Each row is a point on a landscape with many valleys, with its height.
A ball rolls from a point to whichever of its 3 nearest points has the largest drop for the distance, and stops where none of them is lower. Distance is the straight distance between rows; heights are no part of it.
bup: [ 32   1  -5   1  -6  13 -25 -25   9 -18 -14  -4   4  -1  16  -3 -11  32
   9   5  11]  (h 49.8)
movog: [ -5  -2  13   4  19 -22  10  -1   5   5  21  -4  -3   1   3 -20  15   1
  -4  -3 -15]  (h 30.9)
zuza: [  7  -6   8  16  19 -21  18  13   3  -7  13  14  14  15   7  -4  -1  -8
   8  -5  -7]  (h 34.9)
Gug: [ -9   3   4  -1  14 -13   8   5   4   1  18   8  -1   7  -9   6   6 -19
 -14  10   2]  (h 18.0)
Sele: [-14   2  -2 -30  -7  30   4   6   2  -1 -18  -9  12  15  -6   9 -15   2
   7  23   5]  (h 77.4)
Dubog: [  7  -2  -8   0 -21   4 -27  -8  10  10   6  13   1 -26  -7  11  19  15
  -3  13 -14]  (h 50.0)
zodi: [-24  -5  21   5  27  -8  25   9   5   5  15 -10   0   8 -10   8   0  -7
  -8  12  27]  (h 32.1)
biken: [ -1   2   6 -21  -1 -14  -8   5 -11 -12   5  -5  19  10 -11  28  11   5
  13   9 -11]  (h 47.5)
Zose: [ -1   1  -3 -31 -12  30  -6  16   7  -9 -17  -2  16  30   2   2 -17  21
   6  14  -1]  (h 79.3)
zetig: [-27  19   7   3  11 -12  11  -4   4   5  13  -4 -17   1  18 -30  29  -8
 -21  -7   9]  (h 43.0)
zut: [ 22   0   8   4 -22  -3   0 -20 -10  14 -13  13   1 -21  -1   4   9   4
  -9   3 -15]  (h 43.8)
zoni: [  1 -11  -4 -19 -13   4 -11  -4   4   7  -6   5 -12   6  -9  13  -5   4
  -4   6  -7]  (h 34.1)
Nofu: [ 11   1   5  -9  -4  12 -29 -10  -4   4  -2  -9   3  -9   3  -7 -14 -10
 -11   1  17]  (h 59.9)
zam: [  2  -9 -17  13   6  -1   4  -3  -6  -4  -1  20  -6  13   3  -1 -24 -30
  10   4  -5]  (h 49.9)
dugek: [-14  16  22  -3   8 -13  26   9 -18   3  -6 -15  13   6 -15  13  -8  -9
  -4  -4  21]  (h 38.2)
Nuf: [ 11  -8   2 -14 -20  11  -4 -23  13   7  -5  -7  -9  -9   5  -3  -7  15
 -24   6  -4]  (h 24.3)
sani: [-13   0   6  12  22 -15  29   7   3 -12  30 -12   0  -1   9 -13  17  -5
   3   1   4]  (h 29.5)
misut: [ 11  17 -10 -11  -2  23  -7  11   0 -12 -16  -2   3  -2   3  -1  19   6
  27   2  -3]  (h 50.1)
perag: [-11 -14  -1  15  20 -16   4   6 -18 -11  26   7 -13   4   6   0   2  -8
   1 -14   1]  (h 33.6)
dola: [ -4   0  12   8   2 -19   4  -4   5  17  10   7 -20  -8  -8  -8  12   3
 -25  -4   8]  (h 38.3)
sezur: [  1   1 -12  18  19 -10  12  19 -13 -12   6 -11  15  13   0  25  -9  -6
  22  -7   5]  (h 51.6)
mika: [ -9   4  -1  28  10 -10  -7  -2 -15   1  23   6 -14  -1  -7 -16  12  -3
  -5 -21  -8]  (h 20.4)
Nove: [-16 -12   9 -16  14 -12  13   6  -5   2  18  -5 -11  28 -12   1   4 -10
 -18   2   8]  (h 8.8)
ruba: [  0  11  12 -19  -6  19  -8 -10  12  -3  -6   0  -7  -7  -3   4   0  10
   4   4   2]  (h 44.7)
Zek: [  1 -22   8  -9 -14   8  21 -10  13  17 -11   1 -12  16 -10  -1   4  16
 -19  13 -11]  (h 20.8)
Kegot: [ 18  -8  -8   1 -23   2  -5 -10   0   7   6  12  -1 -18   2  12  -4  11
   2  -9 -23]  (h 41.0)
bubuf: [ -9  19  -1  -6  -1  18 -20  22  13 -22  -8 -22  -2   0  -9  11  11  22
  26  30   6]  (h 60.3)
pog: [ 12  -3 -10  -5  -3  -2 -12  -2  -6  -4   6   7  29  -1   1  10  10   0
   5  -4  -3]  (h 39.7)
madi: [ 12   3  -1  -2 -22   9   1  -9  -3   7 -13   4   8 -20  10   1  10  14
  14  -3 -16]  (h 40.1)
gamob: [-19 -15  12  -6   2 -14   8   8   6  -2  22 -12  -9   1  -6  10   3 -10
 -15   6   7]  (h 20.7)
zok: [-28  -5  11  -2  21 -15  11   1   5 -17  32 -16  -8  14  10 -12  16  -9
 -14  -1   1]  (h 18.8)
Sofe: [ 28  -1  -3   8  -8  10  -7  -4 -11   3 -46  13   6   2  15  -8 -13  -8
  10  -7  -3]  (h 17.3)
Gifiz: [ -1  -9  -2  10   0 -11 -16   3  -3   7  21   6 -10 -16 -11   5  -3 -13
  -5 -21 -12]  (h 35.4)
bez: [  2  21  -1 -23  -8  22 -10 -12   8   0 -24  -7  14  -7  -6   2  -1  10
  21   3   1]  (h 43.5)
vuz: [  3 -10  -6 -12  -6   7  -2   0  15  -2   7  11   2   1 -22  11  10   6
   5  15 -19]  (h 43.3)
kuro: [ 14 -23   4  -9 -24   8   4 -15  11  14  -8   8 -13  -7   8   9  -1  11
 -22  14 -10]  (h 10.2)
Ditul: [ -9  13   1 -22  -6  29  -5  -4  16 -10 -22  -8  -4  15  -2  -5  -8  26
  14  19   5]  (h 69.2)
zat: [ -8   7   4 -15 -15  27 -19  -6  11  -7 -12 -17  12   3   6   6  -8  15
  -5  10  11]  (h 57.5)
Maf: [  5  -4  13 -11  -1  -6  10 -17   4   8 -15  14  -5   0 -12   2   2   7
 -11   9  -6]  (h 26.2)
dip: [  7   9 -26  15  -2  17 -18  16   4 -11 -20  -6  16   0  -5   2  -7  -4
  35  -6   6]  (h 22.9)
tibo: [ 19   7  -9  -7  -9  13   0 -12   0 -10 -29  -2   9 -15  14   2  -3  18
  20  -7  -1]  (h 35.5)
lefa: [ -8  -8  12 -16  -5  16  16  14   3   1  -1 -17  15  27 -20  20 -15 -11
 -11  14   4]  (h 84.9)
Resi: [ -7  -9 -14 -19 -10   3   7   4  17   6   9  -1   6  28 -11  12  -5   8
  -3  19 -12]  (h 53.0)
Dusaz: [-4  5  4 -2 -2 -7 -8  0  1 -4 -2 -2 14  1 -8  2  0 -8  4 -9 10]  (h 31.3)
bigog: [ -4   3 -10  -3 -19  21 -28   0  24  -6  -3  -3  12 -16   3   2   8   9
  19  17   4]  (h 71.8)
Gek: [ 16 -10   2   0   4  -4 -10   3 -11   8   4   5 -10  -6  -3   0  -4 -12
 -14 -17  15]  (h 37.6)
pel: [  9  -6   7  13  18 -13   8  -5 -18   2  -6  20  -7  20   6  -9 -19 -10
  -5 -18  16]  (h 45.1)
mol: [-10  10 -18   0  16  15   5  21 -11  -7 -20  -9  18  -1  -7  10  -8  -2
  38   8  -4]  (h 25.2)
Lofi: [  7   7 -17  11   5   5  -7   3  -4  -5 -14  -8   8   1  -2   7 -12 -19
  29   1   5]  (h 12.8)
zel: [ -1  -3   4  -4   4   2  -2  -6 -10  -8 -16   9  10  -2  -3   5   1   0
  12 -17   5]  (h 32.8)
vagud: [ -9  -3   2 -24  -4   9   1   6  10   5  -4  -6  -3  -6  -2  11 -13 -11
  -8   9  -1]  (h 44.0)
kanis: [-11  -2   4   3   0   1  -4  25 -16  -3   4 -26   6 -11   1   8 -24 -13
  -5   4  30]  (h 58.9)
sopof: [ -8  -8   5 -10   5  -8  14  10   7 -15  31 -13   6  15  -5  21  10  -7
   5  21   3]  (h 35.1)
mufef: [ 24  -3  -4  10 -21   1  -5  -1  -4  15 -26   7   2 -13  14 -15 -13  -3
 -10 -14   0]  (h 27.5)
supef: [ 12  -7  -7  18   7 -21   6 -14  -7  16  -2  24   7   7  15 -15  -4  -7
   2  -8 -17]  (h 41.1)
Dovev: [-14 -13   5   5  -5   6  -9   7   4  12  31  -2 -12  -5 -21  -3   6 -11
 -31  -1  -2]  (h 37.9)
zad: [ -5   5   8   9  19 -14  16   2 -11  -6 -10   9  20  14 -12   9  -4  -9
  16 -12  -1]  (h 28.8)
Rem: [ 26  -3 -21  11 -16   7  -5   4   3  -3 -24   8   2 -14  11  -2   0  15
  10 -15 -16]  (h 29.1)
munum: [-19  -1  -7  -6  19 -19  19   3  25   5  20   4  -7  10 -10 -19  18  -2
 -17   2  -4]  (h 36.3)
Rutop: [ 15  -6 -20  15 -18   8   1  -7   5   5 -36  16  -6  10  13   3 -14  -4
  11   6  -3]  (h 10.4)
gotel: [ 17  -5 -25  13 -21   7 -15   9   2 -10 -15   6   5  -9   9  -1  -7   0
  24  -5  -6]  (h 21.6)
Sili: [ 30  -8  -2   3 -22   3   0 -13  -3  13  -9   0   4 -21  16  -2  -9   6
   3 -11  -9]  (h 35.7)
fadi: [-19   5  -9  27  13 -18   3   1 -19   8  17   6 -20  10  11 -38   6  -8
 -21 -30  -4]  (h 28.5)
Duz: [  5 -11   4  17   9 -11   7   3 -11   8 -16  13  -7  13   2  -1 -22 -28
   0  -1  12]  (h 48.5)
sase: [ 11  -4   8  -6   3 -10  -3  -6  -4  14 -22   8  -2  -1   5  -1   2   3
 -12 -11  -4]  (h 28.9)
Fitin: [ -4  16  25   0   4   9   6  11 -17  -5   0 -19   9 -15 -12  19 -15 -14
   7  30   6]  (h 56.4)
sot: [  3   2  12 -17 -16  15 -23  -6  10   4   6   4   0 -14  -4   1 -11  -2
  -7   5  -1]  (h 53.8)
binod: [ 21   9   0   3 -27   7   2 -29  -3  -7 -26 -11   1 -26  13 -13  -8  18
  -3  -1  -5]  (h 46.0)
rosi: [ -4  11   7  -2  22 -14   4  -2  -3   3  13  -5  13   7  -4   3   8 -11
   2 -10   3]  (h 24.2)
gaki: [ -5  -8   1  -5  13  -8  -1  17  -6  -7  12 -17   8   6  -5  25  -2  -7
  -1  15   6]  (h 44.6)
Ropon: [ -9  18  -8  29   1 -10   2  -6  -3  15  24   4 -40   1   8 -38  19   9
 -17 -17   1]  (h 18.5)
nik: [ -5  -7  -9  20  10  -9   9  10 -10 -14   7   4  11  14   9  -1 -23 -22
  11  -3   1]  (h 43.4)
tikiz: [-27  -4  -7  15  12 -16  -3   9 -15 -18  46   1  -2   2  16  -6   6 -13
   5  -6 -16]  (h 15.3)
pakon: [ -9   4  -4   5  16 -10  18  -2  -7  -2  12  -7   1   1  10 -34  21   3
  -1 -20   1]  (h 37.4)
voreb: [ -2   8  -5  11   6 -22   9   4  -9  12  -6   8 -13   1   7 -29   6   2
 -27 -22   1]  (h 34.3)
Rigur: [-18   3   0  11  11 -13   7  15  13  -1  24   6 -25   5 -20  -5   5  -6
 -26   0  15]  (h 29.4)
Lunet: [-15   1   2  13  21  -6  11  11   0  -7  31 -24  12  -8  12  15  16  -8
   6   7  10]  (h 15.2)
Fas: [  1 -18   9 -13 -17   8 -18 -17   8  22   5   6 -19 -15  -8   8   1   7
 -24  12 -16]  (h 23.8)
bogu: [  5  17 -11 -13  13  18  -7   4  12 -20 -19  -1  -2 -10   4 -12   7  21
  39   2  19]  (h 55.8)
gal: [ 11  16   2  17   1  -2   3 -13 -10  12  21  10 -12  -4   6 -19   7  11
 -15 -13 -11]  (h 8.9)
ruku: [  9  15  -6  -1  -8  -3  -2  -8   8   6 -21   8   1 -21   4  13  10  24
  17   0  -5]  (h 40.2)
botu: [ 11   9   6 -14  -2  13  -4 -15   0   4 -27  -1   6 -17   1  11   8  17
   3   3   0]  (h 39.2)
Ruz: [-20  -5  16  16   3 -13   3   7  -9  -2  23   7 -36  -1  -2 -16   5 -11
 -23 -26   8]  (h 35.0)

For each start below, name the point where the ball stops.
pel: kuro
Kegot: Rutop
supef: kuro
zut: Rutop
Duz: Nove
Nofu: Nove
pog: Nove
Fitin: Nove
